Points, in no order, along strands that fork and pass close to each other.
(in the rows, 128 means zero)
Points whose rows are less than 99.1 apart are linked; no others are. Some points are linked to none.
daz: [101 132 147 138 122 125 155 116 143 138  65 119  89 147 120 154 147  87
 155 122 138 141 116  78]
bag: [114 144 138 192 130 123 119 136 115 140 136  89  98 116 181 104 181 150
  77 131 116 176  91 116]
Maruv: [118 102 106  87  87 145 185 106 122 136 158 167 145 136 113 152 111 159
 193 126 132 103 191  97]
vab: [139 133 123 158 129 148 112 136 141 127  90 108 131 156 110 124 156 125
 119 105 111  70 133 124]
vel: [135 126  77 178 109 143  93 142  73 170 152 117 134 118 174 136 117 140
 157  99  72 118 149 131]
Kis: [164 104 140  83 138  96  95 146 120 147 149 123 190 116 116  55  81 205
 121 167 147  62 156 136]
mebud: [ 90 145 113 140 123 109 117  91 141 136 128  86 127 138 181 165 140 143
 116 134 140 153  76 106]
Vopu: [144 120 113 101 127 131  94 126 103 136 126 121 184 151 133 119 124 169
 113 142 138  44 128 145]
pov: [121 124 155 144 148 116 165 118  96 123  92 122 101 140 115 106 152 110
 113 121 117  98 149 120]
nida: [157 126 132  98 114 149 140 105 137 119  92 157 148 139  82 131 143  86
 134 128 102  99 161 152]
nuleb: [115  98 142 149 112 121 137  76 117 136  84 122  34 169 130 157 132  80
 186 102 130 176 137 108]
Rikud: [117 128 120 110  99 133 179 120 192 104 137 177 122 117 108 151 149 120
 112  48 137 156 167  89]
rosir: [154 133 107 167 114 137 109 107 136 140 102 132 101 126 106 119 100  74
 160  74  88 155 161 153]
notuz: [136 134  99 181 121 148  93 144 120 139 126  93 121 152 145 111 151 141
 116 106  98  77 119 140]
navud: [141 114  89 185  95 146  98 101 124 148 117 104  92 119 134 131 113 100
 182  84  81 140 182 127]
Derog: [153 138 121 127 144 143 110 166  81 137 156 155 191 122 103 106 113 141
 104 122 107 101 147 158]
vuk: [106 122 135 115 109 142 169 113 172 129  81 126 109 149  83 145 164 114
 161 130 133 111 153  81]
Kel: [133 136 124 203 132 125  86 145  90 117 157 105  84 101 190 111 131 110
 109 126  96 158  98 173]
peda: [103 123 107 167 139 115 151 101  87 137 142 105  98 121 180 148 118 131
 144 106  97 145 140 115]
kivo: [165 141 175 180 196 138  63 187 108 107 176 126  83 128 134 141 115 119
 111 117 112 179  61 172]
pab: [153 144 132 165 112 157 139 119 132 142 150 136 132 100 164 167 107 109
 151  97  86 175 171  96]
damip: [146 148 141 208 153 131 110 138 131 150 140  98  84 120 171 117 148 133
 102  97  97 210 103 115]
poden: [130 135 127 132 138 115 113 114 111 116  94 118  94 141 123 147 112  48
 158 130 109 139  91 166]
mimo: [128 125 116  83 142 115 170 129 104 131 133 136 176 121 109  98 102 134
 132 150 132  89 149 137]
nudo: [143 126 102  93 105 143  95 100 157 144 137 127 182 148 120 134 121 192
 145 139 122  59 163 133]
tubib: [126 136 144 195 130 105  75 128 110 114 124 115  59  86 186 123 139  87
 101 136 111 164  81 177]
zar: [113 108 137  60  85 142 187  75 161 129 117 139 125 158  89 139 148 132
 175 181 149 125 156 105]
ruda: [132 152 112 114 118 142 151 121 164 139 150 130 188 130 133 142 112 145
 115 121 129 138 132 107]
vav: [158 123 125 112 119 113  82 157 100 154 174 121 190 106 135  53 103 206
 111 179 131  71 141 155]
segok: [123 145 128 139 131 129 111  87 127 136 134 112 142 138 169 178 124 127
 117 114 120 161 106 126]
vuker: [149 102 113  48 145  98 145 145 126 124 121 122 187 118  89  77  77 140
 135 186 161  88 136 144]
mon: [156 132  99 175 125 132  78 159  69 156 186 130 128 110 222 150 114 154
 131 125  90 148  91 146]
gisuv: [103 131 155 167 145 112 135 128  95 119  97 105  94 120 124  88 174 115
  86 133 127 102 123 135]
zut: [110 140 183 181 186 109  62 189 134 121 131 122  50 105 148 130 153 126
  99 137 135 193  12 148]
fureb: [109 139 108 174 142 130 106 166 106 116 142  86 120 138 135  77 162 144
  87 138 120  84  96 163]
dite: [128 116 114  61 142 125 138  96 142 128 103 129 144 155  87 102 145 152
 135 164 117  56 155 160]
gudi: [118 134 136 104 187 117 122 157  80  97 140 128 130 130 116 148  88  81
 126 151 132 138  82 169]
leva: [101 140 188 117 197 134  80 201 108  88 178 105 105 121 118 143 121 130
  77 173 167 188  56 154]
vinu: [115 102 137 120  73 130 136  90 116 116 128 107 110 125 173 153 135 156
 162 179 162  65 154  86]
Vovu: [114 119 148  53  98 128 176  84 196 135 108 133 141 124  89 119 142 161
 154 186 152 119 170  91]
zabus: [116  91 138  62  87 158 191 110 209  97 125 188 105 153  58 146 176 144
 164 131 159 117 179  80]
kedun: [146 103  95  41 126 131 191 146 157 111 121 192 158 118  74  99 134 122
 133 123 125  85 172 144]
suri: [139 126 107  71 125 105 106 131  79 148 152 156 215 116 124 126  76 138
 141 146 137 115 128 160]
revom: [ 92 123 135 147 151 107 113 178  55  86 173 116 102 102 160 106 114 124
  92 167 161 106  93 182]
zot: [131 144 177  96 169 115 125 130 108 109 105 144 159 112  95 130 136  84
  77 155 143 167 104 145]
lefi: [ 87 130 127  90 101 128 145  67 190 141 122 101 133 121 104 120 156 182
 153 180 128 110 164  97]
kedep: [149 140 123 157 115 149 130 143 112 153 155 103 144 108 159  80 148 185
 113 158  96  78 157 121]
dum: [ 99 151 145 104 147 113 177 131 174 140 104 159 144 118 109 153 139 116
 104  93 137 193 109  89]
dupo: [ 89 118 139  94 182 110 112 165  92  84 146  92 159 132  79  97 114 133
  76 179 180 133  94 161]
Ginek: [134 162 137 147 113 144 103 134 156 132 102 102 153 130 134 131 156 109
 102 150 124 127  90 118]
tunuk: [149 136  99 145 118 153 128 149 144 141 127 154 145 125  89 105 130 129
 143  83  72  78 183 143]
gamem: [119 144 134 150 120 147 116 101 174 144 113 113 156 151 111 140 177 158
  95  97 121 151 134 102]
kun: [128 109 107  66 105 119 192 119 166  93 141 195 129 133 103 134 144 112
 107  50 138 134 158 123]
mazoz: [111 120 118 100 125  92  88 171  81 106 173 106 160  92 165  99  71 133
 110 195 182 109  79 174]
sunon: [123 149 185 140 206 155 102 220 115  92 174 119 115 123  87 131 118 111
  88 145 139 203  80 154]
Lona: [128 151 131 163 177 114 158 132 138 139 142 138 117 127 136 142 110 124
 112  69 104 187 120 124]
tobo: [115 112 110  72 145  91 115 149  64 108 150 111 166 109 128 104  66 117
 134 192 171 106  90 171]
sime: [141 115 130 174  84 163  86 100 129 133 133 100 120 127 164 139 174 167
 122 131 104  81 170 111]
muma: [144 127 110 128 129 137 109 162  69 147 130 154 167 127 110 116 118 127
 136 118  98  61 146 153]
nat: [156 128 151 199 159 100  75 111 114 138 116 113  23  91 185 128 106  96
 131 105 108 177 100 148]
Vez: [134 141 152 149  91 143 100 112 157 144 123  93 126 110 165  95 188 188
  83 176 126  89 132 114]
Sif: [127 114 118 158 148 114 138  91  94 141 130 126  77 133 169 168 100 109
 167  83  92 167 139 123]
zuz: [178 148 109 185 158 139 100 157 153 146 145 145 109 136 133 126  85 116
 129  35 100 190 124 143]
medo: [ 91 135 154 137 175  96 121 160  85  95 132 112 104 117 157 129 126 112
  81 156 168 133  59 152]
satef: [158 110 103 114  92 140 137 119 163 113 136 199 103 129 118 179  91  76
 177  33 115 168 158 130]
Vola: [120 110  94  59 112 105 153  99 149 155 148 134 181 131 108 100  85 196
 164 142 137  80 174 122]
Sume: [105 113  99 124  95 163 164 113 186 104 137 136 118 145  83 165 142 153
 203 132 132  95 182  76]
pavud: [152 127 132 120 119 142 146 110 152 120 124 173 116 143 133 204  99  93
 170  72 128 163 141  96]
gabo: [ 95 129 164  89 152  94 120 146 118 118  97 100 153 100 103  82 149 132
  72 202 186 135  83 124]
ren: [127 100 115 115  87 159 181 112 151 106 139 166 119 157  97 174 130 122
 197 111 144 123 179  84]
ber: [122 141 145 177 141 123 107 120 140 142  69 113  92 145  98 109 151 100
 107  74 123 157 125 120]
mus: [156 110 107  59 120 148 164 141 134 129 111 188 151 136  78 116 132 132
 158 129 104  56 185 142]
rega: [129  80 136  51  94 153 171  88 172 116 153 176 120 162  75 133 135 191
 192 168 161  97 202 103]
kaz: [143 109  93  87 114 135 164 154  98 145 124 189 153 136  89 133 114 106
 169 100 105  82 168 139]
bufab: [166 139  98 153 145 131 114 149 147 144 157 180 127 126 142 162  83 116
 141  25  90 176 139 139]
banu: [138 146 151 133 166 151 102 180 128 107 141 111 174 138  76  82 163 141
  61 158 144 127 102 155]
zapa: [ 96 119 150  82 116 112 151  99 124 135  65 115 118 138 108 122 174  98
 122 176 148 119  95 120]
sir: [125 115  84 171  91 153 119 118 113 152 139 115 125 112 143 138 120 131
 180 101  64 112 187 113]
talu: [111 134 138 156 135 134 123 135 157 144  60 109 109 160  95 121 175 116
 111  99 128  99 119  98]
boduk: [114 111  94 126  98  96 111 136 116 117 135 105 135 117 199 108 121 161
  99 166 184  52  88 151]
tuze: [142  94  96 131 108 139 150 104 120 133 124 157  68 177 115 167  91  84
 220  71 115 162 158 122]
lunis: [103 137 149  87 138  95 157  83 144 142 119 123 177 126 108 106 129 159
  87 142 162 157 128 118]
retaz: [112 145 149 191 103 124  79 123 146 147  79  93  78 105 154 118 171  97
 109 118 113 175  93 117]
gibag: [127 124  73  60 110 110 140 135  97 160 150 179 200 126 103 139  81 141
 161 118 125 108 140 149]
subi: [151 133 149 150 104 128 116 143 125 138 148  98 142 111 177  68 165 198
  79 176 145  82 125 124]
luz: [ 86  98 129 157  97 139 163  84 122 117 118 102  74 137 129 159 159 138
 178 143 135 123 171  64]
nolas: [144 140 115 140 148 139 145 151 145 126 109 143 143 156 114 153 112 101
 132  71 125 121 122 115]
Ket: [128 112 101 109 100 156 105  99 158 139 157 126 169 143 119 158 119 212
 174 136 137  68 185  91]
kepul: [156 133 137 123 125 129 149 128 160 113 100 176 120 122  80 122 124  56
 118  65 116 158 151 147]
Kes: [143 130 126 153 163 115 119 132  82 141 141 146  95 115 168 159  83  94
 162 104  84 149 112 143]
dofu: [126 118 127 114 140 109  91 172 109 112 171  81 172 121 123  57 107 176
  86 187 175  94  98 165]
fav: [152 145 133 183 161 123  82 131 160 154 102 107  76 148 155 162 112 109
 137  74 122 178  81 108]
lek: [ 94 119 119 165 114 132 164  97 121 132 131  92  98 126 153 146 143 147
 147 119 114 129 167  74]
Lop: [152 133 133  90 115 139 146 102 134 129 136 172 160 140 147 202  93 110
 159 108 138 144 137 107]
peb: [114 134  90 133 114 109  96 167  51 153 183 122 167  93 163  99  98 164
 129 162 116  99 117 160]
guv: [108 115 138 125  99 118 137  80 106 124 119 107 120 130 171 142 147 143
 121 153 147  91 133 111]
bimap: [100 135 127 160 133 117 106 171  95  99 156  96 120 123 156  83 157 151
  67 164 161 104  79 168]
vulis: [126  96 112  53  98 128 181  97 166 135 158 169 147 135  96 120 108 189
 180 136 142  95 200 101]
gilat: [137  78 117 140  86 159 155  95 138 116 117 163  54 190  84 159 120  87
 221  92 146 173 172 103]
tiza: [146 130 102 169  99 168 100 106 148 142 158 114 162 147 152 165 141 164
 127  93 104 139 160 100]
foge: [106 135 148  96 121 109 110 126 177 148  87  89 157 111 121  84 163 170
  89 198 166  99  95 103]
Mazom: [125 132 140 116 164 132 106 141 115 104 111 114 156 135  76  92 158 120
  78 156 130  93 121 167]
Nopa: [127 156 150 129 194 155 123 216 108  98 199 134 147 123  94 125  91 123
  99 127 129 189  99 162]
liko: [153 117  94 115 102 141 153 152 126 130 119 196 137 119  88 122 115  90
 157  68  86 101 183 145]
bibip: [149 142 139 177 163 134 105 158  92 117 142 137 127 117  94  97 107  91
 109  88  92 152 145 172]
todom: [ 80 123 140 115 117  97 127 125 119 117  66 111  97 126 138 120 177  98
 103 170 162 102  71 134]
bos: [110 141 135 137 121 127 168 115 189 133 112 157 116 115 112 158 138 110
 118  65 124 198 144  84]
Tiv: [144 112 109  64 136 136 187 135 120 115  97 158 140 153  82 124 124  61
 157 158 124 122 123 151]
Fodov: [106 100 144  72 106 132 182  84 124 135  92 133 107 173 108 134 161  96
 158 171 147 135 122 118]
Tor: [157 150 157 182 191 134  77 181 108 110 150 129  98 133  98 116  97  95
 113  89 112 177 100 173]
sebo: [126 139  93 175 146 138 153 137 126 145 154 123 137 137 137 122 121 144
 121  62  85 153 155 122]
mera: [117 128 116 128 151 114 119 127  67 116 135 123 135 135 149 141 108 105
 128 128 126 105  96 158]
nedo: [147 113 144  50 140  95 165 107 128 125 107 133 182 143 115 126  86 129
 124 159 188 126 125 110]
mugiz: [111 143 102 150 128 113  89 150 114 106 152 106 113 112 195 144 120 107
 113 157 134 126  48 175]
valus: [116 144 150 200 161 109  91 197 128 112 158 113  47 101 183 119 153 128
  94 148 137 185  27 158]
zodom: [128  90 137  83 115 139 211 110 135 122 101 182  93 178  77 127 159  94
 147  98 138 147 165 121]
bimu: [135 151 108 158 154 138 140 148 123 133 170 135 171 142 117 104 128 151
  91  86 103 155 133 153]
volu: [100 122 110 108 110 136 149  79 150 131 124 112 125 145 112 134 149 164
 159 148 116  83 169 110]
suza: [148  99  99  76  77 142 169 117 164 100 138 209 108 147 102 166 119  66
 173  65 129 157 148 134]
duno: [107 129 132 185  89 118  74 122 145 130  79  97  75 124 167 129 179 103
 101 121 133 122  84 137]
Gakos: [112 152 153 137 209 102 137 137 131 120 130 147 110 129 105 145 113 103
 104  90 119 197  89 143]
Viz: [123 140 121 105 116 105 119 121 140 141 141  85 178 119 149  86 106 166
 103 179 155 105 105 127]
lun: [156 140 137  80 125 134 136 131 190 147 134 126 180 106 113  80 107 194
 127 168 129  79 177 110]
Bilo: [140 100 106 123  89 161 128 118 103 144 107 154 111 150 103 144 132 116
 197 115  89  63 185 128]
teb: [125 137 149 108 155 130 158 128 156 134  85 120 143 132  92  99 166 156
 102 146 134  78 146 102]
babeg: [143 124 125  44 142 115 156 120 200 121 105 146 187 113  74  94 131 157
  94 155 158 107 153 120]
Sefe: [142 131  97 164 110 141  87 161  65 166 137 149 155 127 142 134 121 137
 146 103  83  80 145 134]
Teme: [155 123 133 183 121 140  95  93 151 139 106 118  68 125 142 167 100  99
 167  73 118 190 162  98]
nosuk: [131 127 121  85 137 106 115 147 132 121 134  90 185 105 111  70  93 146
 112 203 159  87 112 145]
til: [130 132 144  96 137 140 166 115 187 128 100 146 139 129  80 113 166 158
 110 123 121  92 182 106]
Zunof: [161 146 131 189 157 128  65 134 145 141 137 106  83 137 192 161 123 121
 123 101 106 176  53 139]
rur: [117 115 149  91 130 116 151 109 136 131  84 108 110 142 125 110 163 162
 121 172 154  46 143 103]
pugis: [129  78 129  57  84 154 212 115 173 111 125 193 102 175  72 133 165 107
 152 116 151 132 169 107]
Muru: [159 138 133 158 141 152  97 189  60 134 182 135 173 124 125  84 132 163
 100 135 108 104 133 163]
Per: [145 127 127 130 112 124  81 152  89 123 182 105 169 117 152  56 124 195
  88 180 150  95 113 176]
pasuk: [156 138 107 150 114 147 115 121 124 152 173 110 182 152 170 132 132 197
 107 113 124 135 127 114]
Nul: [125 149 114 166  86 152 112 118 152 137 117  83 131 121 158 143 150 121
 131 146 110 112 114 110]
lus: [120 160 165 153 165 116 103 147 131 131  95 119 107 119 141 148 136  92
 105 131 127 171  64 121]
muko: [118 119 130 105 137  96 121 127 137 127 114  95 132 135 146  82 143 192
  91 170 163  37 121 125]
leg: [133 157 132 107 122 126 148 123 112 135 143 128 164  94 152 134  90 103
 140 168 117 138 121 132]
leriz: [119  94 100 142 116 132 135  78  95 134 140 137  97 158 148 188 109 117
 193  84 107 154 158 113]
Risez: [131 122 154 136 111 141 134  95 164 118 102 154  97 152 116 206 132  94
 167  85 143 185 138  83]
zuvod: [126 128 142 136  93 151  95  92 165 129 120  96 122 124 150 128 174 188
 121 167 126  60 156 108]
tute: [158 148 118 145 110 156 137 166 112 162 157 134 173 104 142  99 122 167
 130 138  94  81 160 110]
ranor: [134 106  90 195 100 168  87 113 140 137 149  83 121 143 163 165 147 155
 151  89 102 143 166  85]
lem: [ 83 140 138 124 110 135 132  88 181 143 103 123 148 147 108 171 165 146
 127 105 145 167 126  78]
riz: [148 142 107 144 129 126 101 134  84 146 193 112 181 142 178 111 115 191
 101 127 128 139 102 146]
rirol: [132 152 151 120 205 132 145 201 118  97 165 164 141 106  96 137  85  91
 103 118 127 179 106 155]
mufor: [133 119 139  54 162  97 150 132 142 117  91 119 189 118  82 103 108 118
  95 185 185 140 107 121]
basu: [124 137 119 104 147 122 141 134 125 108  86 123 135 138  89 130 126  51
 136 147 120 135 100 158]
nalo: [162 142 128 140 125 161 144 145 181 132 127 152 155 124  92 105 155 148
 103  98  93  87 180 120]
Vuziv: [138 120 114  78 161 114 115 158  46 127 147 173 185 130 105 141  80 116
 128 131 136 112 121 171]
fofer: [127 132 109 166 107 157 127 116 199 129 125 132 133 140  97 139 158 140
 117  57 112 154 172  97]
gitel: [113 121 133  69 182 104 137 161 111  95 145 111 186 113  80 101  78 120
  90 176 185 157 104 148]
lotam: [103 112 127 123 116  87 125 129 130 119 114  96 123 119 177  95 148 170
  77 172 190  65  94 129]
ruris: [142 149 160 176 182 126  97 181  85 108 186 119 102 124 168 129 118 140
  96 134 125 167  66 159]
dibar: [142 131 100 203 134 134  92 135  93 144 143 104  99 125 164 116 113 119
 132  87  76 151 133 150]
ladu: [136  90 110  31 122 130 155  82 153 131 116 154 142 176  82 116 135 169
 164 162 134  69 173 147]
baza: [114 132  87 134  92 159 133 105 141 145 145 114 149 122 127 145 126 147
 173 133  87  97 168 117]
Kap: [119 118 162 150 130 104 114  87 122 143  58 124  34 140 138 155 138  73
 157 101 131 179 103 116]
gotil: [134 162 155 163 134 136  89 162 133 130 110 104 131 132 152 126 163 116
  82 144 136 154  54 125]
Zator: [150 129 132  97 138 139 151 133 149 104 100 169 158 127  73 121 144  81
 102 105 116 127 145 155]
sok: [142 139 119 142  84 165 159 125 158 131 143 154 144  98 130 162 114 111
 161  96  98 145 187  92]
Lut: [126 114 134  80  98 116 136  95 150 139 127 103 122 108 152  93 115 189
 161 200 134  47 168 114]
kud: [138 142 136 170 156 152  86 213  44 120 193 136 139 115 125 104 104 127
 117 128 100 136 116 175]
fuf: [109 102 127 141  88 144 179 107 189 113 112 160  68 135  69 144 152 105
 175  74 135 170 189  83]
sazo: [111 140 147 126 124 129 125  75 155 133 115 129 132 151 139 202 140 126
 133 100 142 181 118  92]
luro: [107 150 146 135 145 124 153 130 143 148 118 102 147 118 120  86 157 163
  86 149 132 111 129 102]
revod: [152 122 144 119  95 153 114  88 134 121  91 133 132 156 119 168 143  87
 150 126 121 110 140 123]
dapak: [153 108 129  35 131 103 161 128 204 130 121 143 173 119  92  79  91 186
 139 149 161  85 179 102]
Tili: [144 142 102 153 120 125  79 158  56 141 200 126 158 109 196 120 108 169
 114 147 113 141  90 169]
feri: [120 135 156 169 134 124 101 105 162 159  66 131  89 139 104 135 143 113
 119  53 131 197 126  95]
befo: [122 121 117  84 172 120 121 169  56 101 138 133 169 129 100 121  87 105
 125 161 155  98 108 169]
lika: [124 135 122 130 154 108 120 137  43 135 159 149 138 110 153 141  86 115
 145 127  95 128 114 164]
foruz: [118 123 142  80 154 103 184 117  70 114 119 136 124 128 119 113 112  79
 138 175 141 141 111 148]
zeg: [120 129 123  85 160 125 126 121 138 112 110 122 155 123  66  80 152 130
 107 178 113  80 142 171]
ved: [127 139 148 181 161 111  72 112 166 170  75 112  60 138 129 145 128 121
 128  58 129 214  92 101]
sive: [122 114 131 104 136 116 180  98  91 139 134 142 148 132 117 116 120 148
 131 125 118  97 173 126]
lov: [127 128 100  73  86 141 178 106 176 113 128 169 153 135 101 160 123  87
 157 104 125 145 143 133]
fizi: [139 141 121  99 113 124 143 132  88 151 142 148 170 107 168 160  74 117
 168 152 122 115 124 114]
bobi: [114 113 153  84  84 155 156  90 201 103 120 164 141 139  67 166 168 152
 157 137 171 129 169  68]
mez: [125 144 117 196  98 154  96 124 161 144 108  76 104 127 157 132 159 119
 129 116  99 149 123  97]
Midis: [151 123 142 155  97 143  96  97 125 124  87 118  90 142 150 178 125  78
 166 112 123 127 132 112]
meda: [135 114  93 122  72 156 138 112 211  99 129 170 120 131  73 151 149 113
 155  58 113 119 186 116]
Veti: [136 166 145 136 161 132 148 158 123 121 148 136 156 103 123 128 102  96
 109 137 109 170 109 140]
gifer: [127 132 114 118 104 125 132 119 134 147 148 101 143  95 157  83 117 188
 141 181 113  59 164 117]
Bel: [145  96  91  91  74 152 155 126 158 115 141 204 127 130  83 143 139 126
 169  63 103  90 198 127]
zoti: [136  99 108  45 121 121 201 112 141 106 128 195 150 141  81 117 140 112
 123 103 134 123 162 151]
taf: [128 153 160 148 146 121 137 126 139 141  88 123 101 125 143 159 124  87
 130 113 119 164 100  94]
fidu: [121  90 133 134  94 143 157  87 132 128  86 133  55 191  90 153 147  82
 196 113 136 157 151 104]
Kogul: [104 137 122 189 109 146 123 119 174 148  99  85  96 125 136 153 154 120
 144 101 117 174 134  66]
sitaf: [ 89 133 153 106 124 101 112 123 134 140  78 104 146 118 135 107 171 146
  77 172 174 116  76 105]
sizek: [144 105 159  61 119  97 150 111 117 126  89 110 151 132 141 117 118 128
 124 192 190  90 110  99]
Sufo: [162 143 137 138 158 130 135 166 130 105 132 180 131 106  86 111 104  70
 104  71 110 167 145 166]
zule: [107 127 162 113 178 141  77 221  81  79 201 104 114 117 143 143  92 133
  92 177 176 150  65 174]
Kib: [136 141 144 149 160 127 104 172  43 122 180 144 124  92 164 131  90 116
 122 142 106 136 110 163]
Tebol: [113  86 138  87  83 125 152  75 117 127 130 115 101 134 150 123 138 180
 182 190 151  60 175 101]
Rabov: [131 121 123 157  87 151 158 102 168 126 113 140  89 115  99 144 125  93
 176  86 104 162 194  99]
botu: [138 126 102 103 112 125 137 154  91 176 144 155 184 108 130 115  92 179
 153 137 119  67 171 111]
Zala: [130 111 143 129 136 123 193 105 114 127  96 148  95 155  99 125 140  92
 141  93 117 134 164 118]
duzi: [146 154 156 150 154 145  93 162 110 112 144 113 158 139 123 110 149 126
  74 146 138 147  83 156]
furu: [123 114  82 115  91 160 131 114 148 139 129 151 131 144  93 148 136 146
 201 118  80  68 195 129]
lozi: [ 95 135 137 165 168  89 134 135  89 112 119 108  61 118 171 132 129  99
 114 125 132 137  73 144]
nagad: [124 116 113  75 109  95 130  88 153 144 140  98 187 129 124  97  90 173
 142 164 146  96 139 131]
getul: [133 137 156 162 105 117  99 109 103 118 110 119  86  94 185 140 140  78
 111 144 115 135 104 145]
gugo: [111 116 126 153  89 163 135 109 186 117  93 119  94 151  75 162 161 123
 185 125 128 112 165  76]
soze: [172 129 145 187 150 124  81  96 131 157 103 112  43 102 162 138  90  99
 153  80 110 191 142 126]
loro: [ 94 148 130 184 126 106 111 180 131 113 143 108  76  91 198 115 167 128
  79 158 149 166  39 155]
letab: [163 152 123 193 164 126 117 145 161 147 123 135  73 116 114  97  92 106
 118  46 110 211 133 134]
roraf: [131 143 141 183 137 126 106 184  77 102 179 107 104 126 182  97 152 154
  75 143 146 141  72 161]
zomu: [146 152 146 185 134 144 125 119 143 154 143 110 113 110 182 152 128 129
 125 111  94 198 129  90]
zeru: [133 102 115 195 105 157  96 102 133 124 129  99  94 135 159 183 127 121
 173  90 123 157 168  72]
zuf: [149 131 137 167 111 130  87 119 109 127 108 118  89 117 191 168 117  81
 143 117 112 120 104 134]
seb: [127 120 107 115 120 113 111 131  82 122 129 115 150 138 164 134 113 134
 120 149 145  68  94 151]
tagud: [119 121 111 189 100 113  92 147 122 106 116 114  82 116 192 123 161 113
  88 129 147  95  82 174]
vem: [126 156 141  94 159 113 185 130 145 123 133 152 161 112 118 144 104 103
 111 125 138 172 117 119]
Rudiv: [143 145 147 168 151 119 144 115 163 139 124 153  94 111 129 141 115 103
 121  53  99 212 143 115]
Gub: [127 118 161  77 148  91 156 122  81 112 105 122 131 120 147 121 118 102
 110 190 179 122  93 128]
sep: [101 142 137 117 148 100 138 123 108 123 145  97 158 117 140 102 111 140
  88 166 155 136  90 136]
bezap: [120 137 132 134 184 107 103 148  97 104 124 126  85 131 123 150  91  58
 151 134 111 145  68 181]
tuko: [113 149 112 161 108 112 104 159 129 114 159 103 116  98 212 122 139 135
  88 174 158 143  48 163]
kole: [ 85 145 149 101 130  91 152  77 122 140 114 106 143 116 139 123 140 133
 105 161 149 165 102 114]
zom: [114 107 126 129 113 119 139  82  73 136 139 120 125 132 162 136 136 163
 133 130 124  83 167 120]
somam: [ 82 135 158 108 165 111 103 178 111 100 138  86 150 110  97  89 141 136
  61 196 188 157  70 144]
dopus: [120 132 124  59 111 129 180 104 171 126 100 153 152 145  93 152 137  84
 139 136 147 160 122 116]
Nera: [141 151 131 166 146 125  65 133 121 121 156 114 108 124 197 165 122 117
 113 136 107 160  41 171]
diz: [149 123 123  76 103 129 134 105  89 145 139 167 177 137 147 183  84 118
 175 134 139 120 141 120]
mapok: [ 97 124  98 172  99 121 103 105 138 129 130  82  95 125 216 167 154 135
 119 125 134 139  92 111]
bil: [109 133 158 177 188  99 110 140  81 108 118 112  66 127 132 114 127  99
 100 106 123 155  92 158]
vave: [123 153 114 123 157 126 148 140 138 130 175 124 193 129  96  73 124 172
  80 128 132 142 130 155]
Dubi: [134 142 145  76 135 116 126 126 201 143  93 112 183 112  87  82 146 168
  89 180 155 113 124 103]
zumav: [ 93 147 148 166 133 113 131 137 115 136 117  94 113 111 154  90 174 149
  77 149 135 135 100 117]

A fork is a point with three links. Follow the links from the first point to the second and name the forks in between, in order.
sive, Kogul: nosuk Viz vulis gotil mez
Vola, gotil: vulis
vel, zoti: lika mera seb teb liko
mez, nagad: gotil vulis

A fork is a point with three links, a tip a point with one. Leave the first point through the second and follow the links. Name the first fork or tip that comes.
mimo, sive: kedep
Maruv, ren: gotil
Tebol, vinu: nosuk
sizek, nedo: sitaf
sitaf, todom: baza
nida, Zator: bimap
riz, pasuk: tubib
feri, ved: zut
nat, soze: Tili
